Points on a hilly landscape, in no order, each with its height.
From any point a ball takes the steepest step (drop divided by distance) to one of its 4 nearest points. It stops when none of these is lower. Distance is the straight distance between rows; heights are no part of it.
z_670 height 198: |  -5 |  14 |   8 |   7 |   8 |  18 |   5 |  -5 |   8 | -27 |  20 | -32 |  13 |   2 |   0 |   3 |   3 |   2 |  16 |   2 | -22 |   9 | -26 |  -1 |  20 | -22 |
z_400 height 221: | -11 |  17 |  38 | -11 | -20 |  14 | -11 | -29 |  29 |   5 |  27 | -15 |   5 | -24 |  -2 |  -9 | -16 |  36 |   9 |   1 | -62 |   6 |  -3 |  -5 |  10 |  -2 |
z_196 height 134: | -21 | -24 |  14 |  26 |  12 |   1 |  30 |   2 | -26 |  11 | -11 |  20 | -28 |  -4 |  11 |  11 |  11 |  17 |  -1 |   8 |  14 |   2 | -42 |  -8 | -24 |   7 |
z_561 height 285: |   3 | -28 |   1 | -24 |  -8 |  10 |  29 |   8 |  -3 | -34 |   3 | -44 | -12 |  11 |  -2 | -19 |  22 | -15 | -19 | -44 | -26 |  41 |   0 |  11 |  20 |  -3 |
z_554 height 800: |  21 |   9 |   0 |  34 | -38 | -25 |  -2 |   3 |  -3 | -40 |   0 |   4 | -23 |  30 |  -1 |  27 |   2 |   6 |   1 |  27 |  43 | -11 |  30 | -15 | -31 |  32 |
z_214 height 215: |  -5 |  -2 |  -1 | -38 | -28 |   8 |  23 |  -6 |  -1 |   7 | -20 |  13 |  -1 |  -1 |   3 | -14 | -15 |  23 |  -7 | -17 | -33 |   1 |   4 |  -8 |  18 |  -2 |
z_783 height 638: |  18 |   4 | -16 |  49 |  -6 |  -6 | -19 |   5 |   8 |  15 | -10 |  -6 |   4 |   4 |  14 |  30 |  13 |  15 |  31 |  30 |  33 |   8 |  11 |   3 | -32 |  11 |
z_114 height 205: | -10 |  18 |  34 |   9 |  28 |   1 | -10 |   2 |  15 | -24 |  24 | -24 |  31 |  -2 | -18 |  20 |  16 | -26 |   5 |  -1 | -30 |  14 | -13 |  -4 |  26 | -15 |
z_200 height 309: | -10 |  43 |  22 |  -9 |  25 |  -1 |  -4 |  24 |  18 |   8 |  25 |   5 |  -1 |   8 | -37 |   8 |   8 | -21 |  -3 |   3 | -26 |   5 |  -8 |  -7 |  19 |  -1 |
z_248 height 60: |  18 |  25 | -38 |   5 |   3 |  -4 | -13 |   4 |  -7 | -11 |   2 | -15 |   1 | -15 | -40 |  -1 |   7 | -21 | -44 |   3 |   9 |   7 |  18 |  29 |   9 |  -1 |
z_401 height 416: |  -4 |  -8 |  -4 |  30 |  17 | -13 | -14 |   2 |  24 |  19 |  -5 |  -7 |  16 |  -6 |  27 |  21 | -17 |   6 |   0 |  31 |   4 |   1 | -21 |  -4 | -14 | -10 |
z_492 height 774: |  23 | -19 |   2 |  21 | -29 | -16 | -10 |  -6 |  -8 | -20 | -10 |   4 |  12 |  10 |   1 |  14 |  -4 | -19 |   9 |  20 |  35 | -18 |  43 |  -4 | -17 |  34 |
z_63 height 266: |  -6 |  -6 | -15 | -36 |  -5 |   8 |  15 |   8 |  -1 | -28 |   1 | -10 |  -6 |  20 |   9 | -20 |  -5 |  -6 | -14 | -23 | -32 |   6 | -11 |   2 |  39 |  -8 |
z_946 height 151: |   2 | -22 |   8 | -27 | -24 |  16 |  51 |  -1 |  -6 | -12 | -21 |  27 |   4 |   3 |  20 |   0 |  -8 |  -2 |   1 | -10 | -29 |   4 |   8 | -13 |  28 |  18 |
z_916 height 611: |  10 | -11 | -15 |  20 |   0 |   2 |   4 | -12 |  -4 |   9 |  -5 |   0 |   7 |   1 |  19 |  19 | -11 |  11 |  19 |  14 |   6 | -13 | -17 |  25 |   8 | -14 |
z_962 height 257: |  13 |  23 |   4 |   2 |   8 | -13 |  -2 |   5 |  10 | -26 | -18 | -30 |  18 |  -2 | -14 |  25 |   8 |  -3 | -50 | -20 |   1 |  14 |   6 |  29 |  17 | -11 |
z_595 height 212: | -13 |  17 |  42 | -21 |  -5 |  24 |  10 | -30 |  20 | -18 |  21 | -22 |  -3 | -19 |   4 | -35 |  16 |  -2 |  22 | -24 | -42 |  18 |  17 | -14 |   5 | -27 |
z_123 height 172: |  -8 |  22 |  38 | -37 |   7 |   8 | -14 | -20 |  21 | -19 |  30 | -21 |   2 |  -4 |   7 |  -8 |  12 |  -4 |  18 | -14 | -50 |  -2 |   6 | -15 |  11 | -15 |
z_467 height 366: |  -5 |  48 |   3 |  16 |  13 |   1 |  -5 |  14 |  19 |   3 |  16 | -19 |  -1 |  -3 | -55 | -20 |   3 | -27 |  -6 |   9 |  15 |  15 |   7 |   0 |  21 |  13 |
z_435 height 399: |  -9 | -27 | -23 | -12 | -13 | -12 |  -8 |  -9 |  -9 |  12 |  -3 |   8 |  14 |   8 | -11 | -17 |  -1 | -12 | -30 |  -4 |  13 | -22 |  46 |  15 |  -9 |  21 |
z_321 height 494: |  -1 |   8 | -20 |  14 |  32 | -11 | -25 |  10 |  28 |  26 |  -7 |  -3 |   5 |   9 |  -6 |   0 |  -9 |  -8 |   7 |  17 |  27 |  16 |   4 | -27 | -32 |  13 |
z_197 height 473: |  -6 | -13 |  -6 |  20 |   5 |  -5 |  -3 |   0 |   1 |  28 | -24 |  -1 |   5 |  -8 |  -6 |   1 |  -7 |   3 |   8 |  31 |  21 | -14 | -11 |   0 | -17 |   6 |
z_372 height 424: |  10 |  31 |  14 |  13 |   5 | -21 |  -6 |  27 |  12 | -24 |  19 |  23 | -10 |  28 |   2 |  -2 |  -3 |   7 |  -2 |   8 |  45 |  28 |  28 | -39 | -38 |  20 |
z_524 height 105: |   0 |   9 |   8 |  -5 |  -2 |  22 | -22 |  -4 | -42 |  -3 |  -2 |  31 | -46 |  -1 |   2 |  -6 |  15 |  28 |  19 | -26 |  14 |  -1 |  -5 |  -8 | -43 |  11 |
z_493 height 142: | -19 |   0 |   2 |  19 |  37 |  -3 | -18 |   8 | -21 |  10 |  13 |  31 |  -2 |  12 |  13 |   9 |  14 |   6 |   2 |  -1 |  32 |  14 | -17 | -24 | -29 |   2 |
z_961 height 72: | -21 |   9 |  -5 |  -4 |  25 |  -6 | -11 |  -6 | -16 |  27 |  17 |  36 |  -6 | -17 |  25 |  11 |  12 |  13 |   3 |  -7 |  12 |  24 |   0 | -32 | -41 | -10 |
z_755 height 129: | -16 |  12 |  26 | -17 |   7 |  18 |   7 |  -8 |  12 | -11 |  17 | -12 |   7 |  13 |  -1 | -19 |   0 | -15 |  12 |  -2 | -49 |   1 | -22 | -16 |  13 | -18 |
z_478 height 449: |  13 |   0 | -35 |   1 |  -2 | -14 |  -2 |  -3 | -27 |  -7 |   4 | -16 |  14 | -11 |  10 |  -2 | -10 | -13 | -27 |   6 |  -3 | -23 |  -6 |  35 |   7 |  -3 |
z_787 height 471: |   5 |   0 |   9 |  17 |   7 | -10 | -15 |  21 | -10 | -15 | -16 |  13 |   3 |  27 |  -5 |   7 |  -3 |   7 |  13 |   5 |  52 |  -2 |  12 | -28 | -40 |  35 |
z_571 height 210: |  -8 | -12 |   7 | -24 | -21 |  -3 |  30 |   0 | -22 |  21 | -18 |  39 |  -8 | -13 |   2 |   0 |  -5 |   6 | -16 | -27 | -16 |   7 |  20 |  12 |   9 |  18 |
z_958 height 694: |  13 | -15 | -17 |  19 | -23 |  -3 |   6 | -22 |  -6 |  25 |  -1 |  14 |   6 |  10 |  26 |  14 |  15 | -11 |   4 |  -8 |  20 | -30 |  32 |  50 |  -7 | -27 |
z_219 height 279: |  30 |  22 | -36 |   8 |  -7 |  -1 | -12 |   2 | -13 |   3 |   3 | -18 |  14 | -15 | -13 | -12 |  -2 | -15 |  -7 |  13 |  13 |  -7 |   3 |  29 |  11 |   3 |
z_621 height 164: | -15 |  -2 |  40 | -15 |  35 |   8 |   7 |  -8 |  15 | -28 |  36 | -22 |  11 |   9 |  -3 |  -3 |  14 | -23 |  20 | -17 | -34 |  13 | -15 | -19 |  17 | -12 |
z_778 height 150: | -10 | -15 |   8 |  -9 | -15 |   1 |   5 | -14 | -46 |   5 | -14 |  43 | -24 | -14 | -25 |  -5 |   6 |   8 |   3 | -35 |  -3 |   2 |  26 |  21 | -13 |  23 |
z_43 height 260: |  -3 | -19 |  15 |  14 |  16 |   9 |   2 |   3 |  20 | -13 |  14 | -22 |  -1 |   5 |  14 |   1 | -18 | -16 |   9 |  12 | -27 |   5 | -26 |  -7 |  16 | -21 |
z_385 height 535: |   2 |  29 |   2 |  24 |   0 | -17 | -15 |  13 |  41 | -10 |   1 | -15 | -19 |  14 |  11 | -17 | -13 |  -7 |  16 |  18 |  28 |  17 |  40 | -29 |  -4 |  32 |
z_170 height 759: |  28 |   8 | -16 |  37 |  -5 |  -2 | -19 |  11 |  10 |   2 |  -6 | -10 |   6 |  -1 |   6 |   2 |   3 |  -9 |  34 |  28 |  43 |  -2 |  17 |   7 | -16 |   3 |
z_553 height 75: |  16 |  16 | -20 |  15 |   8 |   5 | -11 |   8 |  11 |   6 |  19 | -16 |   8 |  -8 | -22 |   0 |  -2 | -18 |  -2 |  16 |  -4 |  -6 | -21 |   9 |  17 |  -7 |
z_341 height 162: | -14 | -27 |   9 |  14 |   8 |  -2 |  23 |   2 |   9 |   5 | -13 |   1 |  -7 |  -2 |  24 |  21 |  -2 |  12 |  -2 |  18 | -10 |  -2 | -25 | -23 |   2 |   2 |
z_816 height 135: |   1 |  10 |  -4 | -14 |   2 |  11 |   6 |  11 |   6 | -12 |  12 | -19 |   5 |  -1 | -15 |  -3 |  -2 | -18 | -11 |   8 | -21 |  -5 | -19 |  18 |  32 |  -6 |
z_993 height 656: |   4 | -22 |  -3 |  23 |  -8 | -12 | -15 |  -2 |  -8 |  -6 | -14 |   0 |   0 |  14 | -23 |  10 |  13 |  -3 |  18 |  22 |  45 | -27 |   9 |  -2 | -12 |  18 |
z_148 height 569: |  30 | -13 | -31 |  12 | -18 |  -2 |  -9 | -10 | -11 |   0 |   8 | -11 |  19 |  -3 |  11 |   0 |  -1 | -22 | -14 |  -9 |  14 |  -8 |  32 |  40 |  -7 |  -2 |
z_610 height 199: | -20 |  13 |  -1 | -17 |   5 |  -7 | -24 | -17 |  13 |  27 |   6 |   5 |   2 | -41 |  -5 |  10 |  -8 |  30 |  -6 |  -5 | -17 |  22 |  -5 | -21 | -28 |   3 |
z_330 height 422: |   4 | -43 |  21 |   1 | -24 |   4 |  39 |   2 | -13 | -13 |  -6 |   6 |  -3 |  -2 |  34 |  14 |  -7 |   7 |  14 |  14 |  -3 | -14 | -16 |  28 |  38 |  20 |
z_177 height 556: |   2 | -19 |   1 |  34 |  -8 |  -8 |  -4 |  -4 |  -8 |  22 | -12 |  -3 |  -1 |  -1 |  17 |  33 |  17 |  25 |  19 |  19 |  40 | -15 | -23 |  15 | -36 |  -9 |
z_659 height 376: | -10 | -24 |  -7 |  -3 | -14 | -10 |  23 |  -3 | -11 |   2 |  -8 |   1 |   5 |  -6 |  19 |  -4 | -13 |   2 |  -5 |   3 |   3 | -17 | -11 |  17 |  19 |   8 |
z_213 height 217: | -22 | -35 |  19 |  10 |  10 | -11 |  11 | -11 | -40 |  -3 | -17 |  34 | -18 |  -2 | -14 |   8 |   5 | -13 |  -7 |  -9 |  16 | -10 |   8 |  23 |  -3 |  17 |
z_906 height 296: |  -2 | -17 |   6 | -15 |   3 | -11 |  13 |  -4 |   3 | -39 | -14 | -39 |  15 |   5 |  -7 |  18 |  20 |  -3 | -38 | -36 |   0 |  15 | -11 |  23 |  22 | -13 |
z_887 height 106: |  -7 | -13 |  23 |  -9 | -12 |   8 |  45 |   5 |  -7 |   0 | -16 |  26 | -17 |  -7 |  17 |   0 |  -6 |  15 |   6 |  -2 | -22 |  13 | -18 | -23 |  -6 |  -8 |
z_195 height 265: |   2 | -13 | -14 | -35 | -22 |   3 |  22 |  -2 |  -5 |   1 |  -8 |   1 |  -8 |   3 |  20 | -22 |  -8 |   9 | -27 | -34 | -35 |   8 |   2 |  10 |  37 |   3 |
z_315 height 123: | -14 |  -6 |  40 | -19 |   3 |  12 |  18 |  -7 |  17 |  -4 | -10 |   1 |  -3 | -10 |  26 | -18 | -11 |   7 |  11 |   5 | -32 |  13 |  -9 | -34 |   2 | -13 |
z_316 height 149: | -14 |   7 |  20 | -24 | -13 |  19 |   1 | -10 |  20 |  -5 |   3 |  -5 |  -3 |  -1 |   2 | -30 |  -6 |  13 |   7 |  -4 | -50 |  -7 |  -9 | -22 |  15 | -20 |
z_56 height 169: |  -8 |  -3 | -11 | -30 | -27 |  13 |  16 | -20 |  -6 |  29 |  -9 |   3 |   7 | -10 |  -5 | -21 | -10 |  15 | -17 | -26 | -24 |  -9 |   5 |  16 |  13 |   5 |
z_681 height 328: |   0 |  -3 |   5 |  -6 |   7 | -14 |  -7 |  13 | -12 |  13 | -13 |  18 |  -1 |   7 | -10 | -12 |   9 |  18 |   6 |   4 |  38 |  -9 |   1 | -28 | -33 |   3 |
z_781 height 253: |   8 | -18 |  10 | -26 | -18 |  28 |  39 |  11 |   4 | -23 |   2 | -24 |  -7 |  -2 |   0 | -42 |  30 | -21 |  -6 | -16 | -18 |  43 |   6 |   3 |  20 |   1 |
z_223 height 478: |   2 | -25 |  -4 |  14 | -10 | -15 | -19 | -22 | -18 |  11 | -22 |  18 |  11 |   0 |   3 |  23 |   6 |  -1 |  18 |  12 |  29 | -22 |  19 |  24 | -11 |   5 |
z_122 height 677: |  18 | -15 | -15 |  15 | -23 |  -4 | -28 |   4 |  -2 |  -3 |  -8 |  -3 |  24 |   3 | -19 |   4 |  -4 | -11 |   7 |  24 |  31 | -16 |  27 |   7 |  -7 |  15 |
z_146 height 445: |  29 |  29 | -17 |  34 |  -2 |   1 |   2 |  -4 |   5 |  16 |   2 | -12 |   2 | -11 |   0 |  25 |  -3 |   3 |  23 |  19 |  15 |  -5 |  -7 |  29 |   8 | -40 |
z_579 height 308: |   3 |  -5 |  -2 |  13 |  30 |  -8 | -12 |   7 |  33 |   2 |  21 | -13 |   9 |  -3 |  25 |  13 | -17 |   2 |  16 |  26 | -25 |   4 | -36 |   0 |   3 | -15 |
z_98 height 48: | -20 |  -5 |  11 |   6 |  30 |  -9 |   4 |  -2 | -11 |  24 |  12 |  31 |   1 |  -1 |  35 |  24 |   8 |   7 | -14 |   5 |   0 |  29 | -24 | -29 | -25 |  -5 |
z_555 height 195: |  10 |  20 | -36 | -19 |  11 |   4 | -10 |   9 |  -1 |  -2 |  13 |  -3 |   3 |   7 | -29 | -16 |   0 | -20 | -32 |   2 |  -4 | -18 |   6 |  21 |  11 |   0 |
z_753 height 403: |   3 | -13 | -37 | -11 | -10 |  -8 | -11 |  13 |  -3 |   6 |   2 |  -5 |  19 |  13 | -17 | -30 |  -6 | -14 |  -3 |   0 |  19 | -16 |  29 |   3 |  -4 |  12 |
z_543 height 312: | -19 | -24 |  -1 |  -2 |  -9 |  -4 |  12 |  -6 | -20 |  15 | -17 |  24 |  -1 |  -6 |  -4 |  -2 |  -7 |  -1 | -20 |  11 |   2 | -23 |  -5 |   9 |   9 |  10 |
z_11 height 98: |   4 |  23 |  -3 | -12 |   6 |   2 | -28 |   1 | -32 |   2 |  19 |  10 | -11 |  -1 |  18 |   6 |   5 |  32 |   6 | -29 |  20 |   8 |  12 | -29 | -49 |  -5 |
z_968 height 196: |  -5 | -24 |  13 |   1 |   5 |  21 |  29 |   0 |  -1 | -22 |  11 | -22 |  -8 |   5 |  19 | -17 | -13 | -13 |  24 |   0 | -11 |   4 | -22 |  -2 |  24 |  -4 |
z_880 height 57: |  18 |  22 | -12 |  28 |  19 |  -3 |  -9 |   1 |  29 |   8 |  13 | -26 |   1 |  -8 |  29 |  27 |  -3 |   2 |  23 |  33 |  -8 |  10 | -21 |  13 |   7 | -14 |
z_955 height 273: | -10 | -17 |   6 |   9 |  23 |  -7 |   0 |   7 |   7 |  20 | -10 |  -1 |   6 |  -4 |  12 |   2 | -14 |   6 |   1 |  23 |  -1 | -12 | -37 | -15 |  -4 |  -9 |
z_986 height 599: |  22 |   9 | -20 |   2 |  -4 |   0 |   2 | -14 |  -9 |   2 |   4 | -17 |  17 |  -7 |  11 |  19 |   0 |   5 |   1 |  14 |   9 | -23 | -11 |  44 |  20 | -24 |
z_867 height 101: |  -2 |  -4 |  21 | -13 | -11 |   2 |  15 | -11 | -38 |   0 | -24 |  48 | -39 | -19 |  -6 |   5 |   7 |  10 |   4 | -18 |  -1 |   0 | -14 |   4 | -27 |  11 |
z_54 height 79: | -21 |   4 |  23 |  -9 |  12 |  -6 |  13 |  -4 |   8 |  10 |  -6 |  18 | -13 | -25 |  27 |  14 |  -3 |  33 |  -3 |  -2 | -18 |  28 |  -6 | -37 | -14 | -13 |
z_667 height 207: |   2 | -14 |  12 |  -9 |   9 |  -5 | -15 |   4 | -31 | -18 |   6 |  25 | -38 |  21 | -10 |  -5 |  11 |  13 |   9 | -13 |  37 | -12 |   5 |  -6 | -28 |  10 |
z_971 height 501: |  12 |  16 | -25 |  11 |   0 |   6 | -12 |  20 |  12 | -14 |   5 | -16 |  -5 |   2 | -31 | -34 |   4 | -26 |   7 |   5 |  24 |  -3 |  22 |   0 |   7 |  23 |
z_716 height 222: |   4 |  13 |  -2 | -21 |   2 | -11 | -16 |   5 |   8 |  25 | -13 |  13 |   4 |  -5 | -12 |   6 |  -8 |  18 |   5 | -12 |  16 |   4 |  16 | -44 | -38 |   1 |
z_382 height 274: |  -1 |   1 |  -7 |  10 |  35 |  -1 | -14 |  13 |  32 |   6 |   8 |  -6 |  -2 |  -4 |   3 |  -8 | -12 | -17 |   2 |  21 | -19 |  -5 | -18 |  -5 |   5 |  -9 |
z_172 height 411: |  15 |   1 | -11 |   5 |  -9 |  -2 |  27 |  -9 | -11 | -21 |   5 | -27 |   8 |   5 |  22 |  25 |   5 |   4 | -10 | -22 |   8 |   6 |   0 |  38 |  29 | -17 |
z_842 height 130: | -16 | -14 |   5 |  -9 |  17 | -10 |   8 | -11 |  34 |  14 |  -1 |  13 | -14 |  -5 |  17 |   5 | -22 |   9 |   6 |  10 | -28 |   3 | -23 | -24 |  -2 | -25 |
z_84 height 179: |   9 |   4 | -22 | -14 |  14 | -15 | -17 |  11 |   7 | -10 |   6 | -14 |  -4 |   9 | -29 | -17 |   8 | -11 | -58 | -29 | -13 |  -3 |  10 |  34 |   5 |  -5 |
z_425 height 457: |   9 |  35 |  -8 |   0 |  19 |   1 | -33 |  25 |  27 |  27 |  12 |  -6 | -20 |  -2 | -24 | -22 |  -8 | -26 |  29 |  10 |   1 |   9 |  19 | -13 |   3 |   8 |
z_655 height 270: |  -2 |  40 |  20 |  16 |   0 |  10 | -10 |  21 |  10 | -10 |   3 | -21 |  27 | -14 | -31 |  23 |  18 | -25 |  -3 |   7 | -11 |   2 | -10 |  -2 |  34 |  -9 |
z_672 height 808: |  20 | -28 |   4 |  20 | -37 | -16 | -21 | -16 |   1 | -23 |  -4 |  14 |  13 |  17 |  -3 |  29 |   1 | -20 |   2 |   1 |  37 | -17 |  57 |  12 | -18 |  20 |
z_29 height 96: | -17 |  -3 |  23 |   6 |  23 |  -5 |  13 |  -9 |  17 |   2 |  -3 |  15 |  -9 |  -3 |  38 |   2 |  -4 |  22 |   2 |  15 | -24 |  23 | -22 | -37 |  -2 | -17 |
z_691 height 282: |   7 |  18 |  -3 |   1 |   3 |  12 |  12 |  -7 |  -1 | -34 |  11 | -35 |  23 |  -2 |  -1 |  30 |  10 |  -4 |  -3 | -16 |  -5 |   4 | -13 |  13 |  23 | -27 |
z_886 height 216: |  -9 |  36 | -17 |  -8 |   5 |  11 |   0 |  20 |   5 |  -9 |  17 |  -4 |  14 |  10 | -28 |  -1 |  11 | -10 | -22 |  -7 | -17 |  -4 |  -6 |  22 |  29 |  -1 |
z_73 height 238: |   0 |  33 |  -5 | -18 |  12 |   8 |  -1 |  10 |  25 |  11 |   7 |   4 |   6 |  -7 | -13 | -14 | -14 | -14 |  -4 |  -3 | -30 |   1 | -14 |  -2 |  13 | -21 |
z_227 height 750: |  22 | -11 |  -7 |  28 | -27 | -11 | -21 |   1 |   5 | -17 | -17 |  -1 |  -2 |  19 |   1 |  33 |   7 |  -3 |  26 |  22 |  45 | -15 |  27 |  -9 | -22 |  26 |
z_850 height 289: | -15 | -13 |   0 | -16 | -13 |  -2 |  20 |  -1 |  -5 |  13 | -14 |  11 |  -6 |   8 |  -1 | -11 | -12 |   6 | -11 |   9 | -13 | -15 | -17 |  -6 |  22 |   0 |
z_92 height 170: |  10 | -36 | -10 |   6 | -16 | -11 |  21 | -23 | -20 |   0 |  -3 | -11 |  -1 |   5 |  37 |  18 |  -3 |   4 |  -2 |   1 |  -4 | -15 |  -8 |  48 |  32 |  -5 |
z_162 height 65: | -10 |  13 |   6 |  -3 |   7 |  11 |   5 |   1 | -27 |   7 |  -9 |  30 | -44 | -15 |  18 |  -4 |  25 |  12 |  -2 | -17 |   6 |   4 | -27 |  -6 | -42 |   7 |
z_317 height 138: | -13 |   0 |  12 |  -6 |   6 |  30 |  20 |  -8 |  -6 | -36 |   8 | -34 |   5 |   1 | -17 | -19 |  20 | -14 |   0 | -16 | -17 |  20 | -22 |  -1 |  31 | -18 |
z_267 height 536: |   6 | -27 | -14 |   0 | -10 | -11 | -13 |  -5 | -21 |   2 |  -8 |  18 |  21 |  21 | -20 |   5 |   3 |  -1 | -16 |  16 |  33 | -29 |  30 |   4 |  -4 |  21 |
z_339 height 400: |   3 | -10 |  -6 |  35 |  17 |  -5 | -25 |  14 |  -6 |   6 |  -9 |   5 |  10 |   4 |   9 |   2 |  12 |   7 |   1 |   8 |  43 |   7 |  -1 |  -8 | -33 |  19 |
z_894 height 252: | -14 | -22 |   0 | -21 |  -8 | -14 |  -3 |  -4 | -37 |   6 | -13 |  24 |  -6 |  10 | -14 | -11 |   6 |   4 | -12 | -22 |  25 | -15 |  36 |   0 | -10 |  22 |
z_179 height 241: |   1 |  45 |   4 | -21 |  -3 |   7 | -32 | -11 |  35 |  29 |  18 |  -1 |  -2 | -14 | -16 |  -9 | -17 |  15 |  16 |  -9 | -42 |  -9 |   0 |  -3 |  -5 | -16 |
z_333 height 259: |  -2 |  18 |   4 |  11 |  22 | -12 | -23 |  17 | -10 |  10 |  12 |  35 |   5 |  23 |   7 |   4 |  -1 |  10 |   7 | -11 |  38 |  25 |  10 | -40 | -39 |   9 |
z_377 height 358: |  11 |  18 |  -8 |   5 |  16 |  -1 | -17 |  15 |  18 |  16 | -10 |  -4 |  -6 |   3 | -19 | -22 |  -5 |  -7 |  18 |   6 |  16 |   8 |  35 | -24 | -20 |  19 |
z_966 height 175: | -15 |   8 |  -4 | -23 | -17 |  14 |  -8 | -22 |  14 |  28 |  -6 |   0 |   3 | -21 | -11 | -11 | -17 |  23 |   1 |  -8 | -33 | -19 |  -7 | -10 |   2 | -15 |
z_211 height 528: |   2 | -21 | -16 | -10 |  -6 |  -3 |  12 |   4 | -17 | -12 |   7 | -22 |   8 |  12 |  19 |  -1 | -22 |  -1 | -45 | -14 | -23 |   7 |  -7 |  41 |  25 |  -3 |
z_990 height 77: |  -7 |  24 |   8 | -23 |   1 |  28 |   2 |  -3 |   4 | -12 |  17 | -11 |   5 |  15 | -11 | -13 |  11 |  -5 |  -7 | -21 | -40 |   1 | -16 |  -7 |  32 | -24 |
z_314 height 177: | -12 |   4 |   4 |  -9 |   1 |  -8 |   7 | -22 |  -5 |  20 | -13 |  24 | -11 | -29 |  -8 |  -5 | -17 |  34 |   6 | -13 |  -9 |   0 |  -2 | -15 | -26 | -12 |
z_991 height 258: |  12 |  42 | -14 |  18 |  -8 |  14 |  -2 |  21 |   7 |   4 |   5 | -20 |   7 | -12 | -30 |   3 |  10 | -25 | -14 |  10 |   7 |   9 |  -7 |  20 |  28 |  -8 |
z_637 height 267: | -11 | -35 |  20 |  17 |  -2 | -13 |  14 |  -9 | -20 |   3 | -21 |  10 | -13 | -14 |  14 |  29 |   3 |  13 |   9 |  15 |  20 | -19 | -16 |  17 |  -7 |  11 |
z_125 height 206: |   5 | -20 |  -2 | -36 | -28 |  17 |  27 |   9 |  12 | -20 | -10 |  -1 | -12 |  10 |  21 | -32 |  -3 |  -2 |   0 | -27 | -26 |  12 |   7 |  -8 |  22 |   7 |
z_558 height 377: |  -8 | -19 | -13 |  -8 |  -3 |   0 |  -4 |  14 |  -7 |  25 |  -5 |   4 |  12 |   6 |  -4 | -21 | -10 |  -1 |  -7 |  14 |  10 | -16 |   4 |   6 |   9 |  11 |
z_889 height 161: |   7 |  -5 | -16 | -17 |  -8 |   4 |  -9 |   3 |   2 |  30 | -10 |  11 |   9 |   6 | -29 | -28 | -14 |   4 |  12 |   4 |  18 | -10 |  13 | -20 |  -9 |  15 |

Where does a ball stop that starts at each point below?
z_554 | z_98
z_267 | z_162
z_543 | z_162

Call two points neighbours if one is among the 4 nearest of the other. Go from one point of each pair to the other, from neighbour to neighbour, staying as low as possible. Name the highest point that can't be avoided.
z_553, z_56 | z_966
z_889, z_990 | z_716
z_990, z_92 | z_659
z_990, z_248 | z_886
z_162, z_98 | z_961
z_990, z_553 | z_816
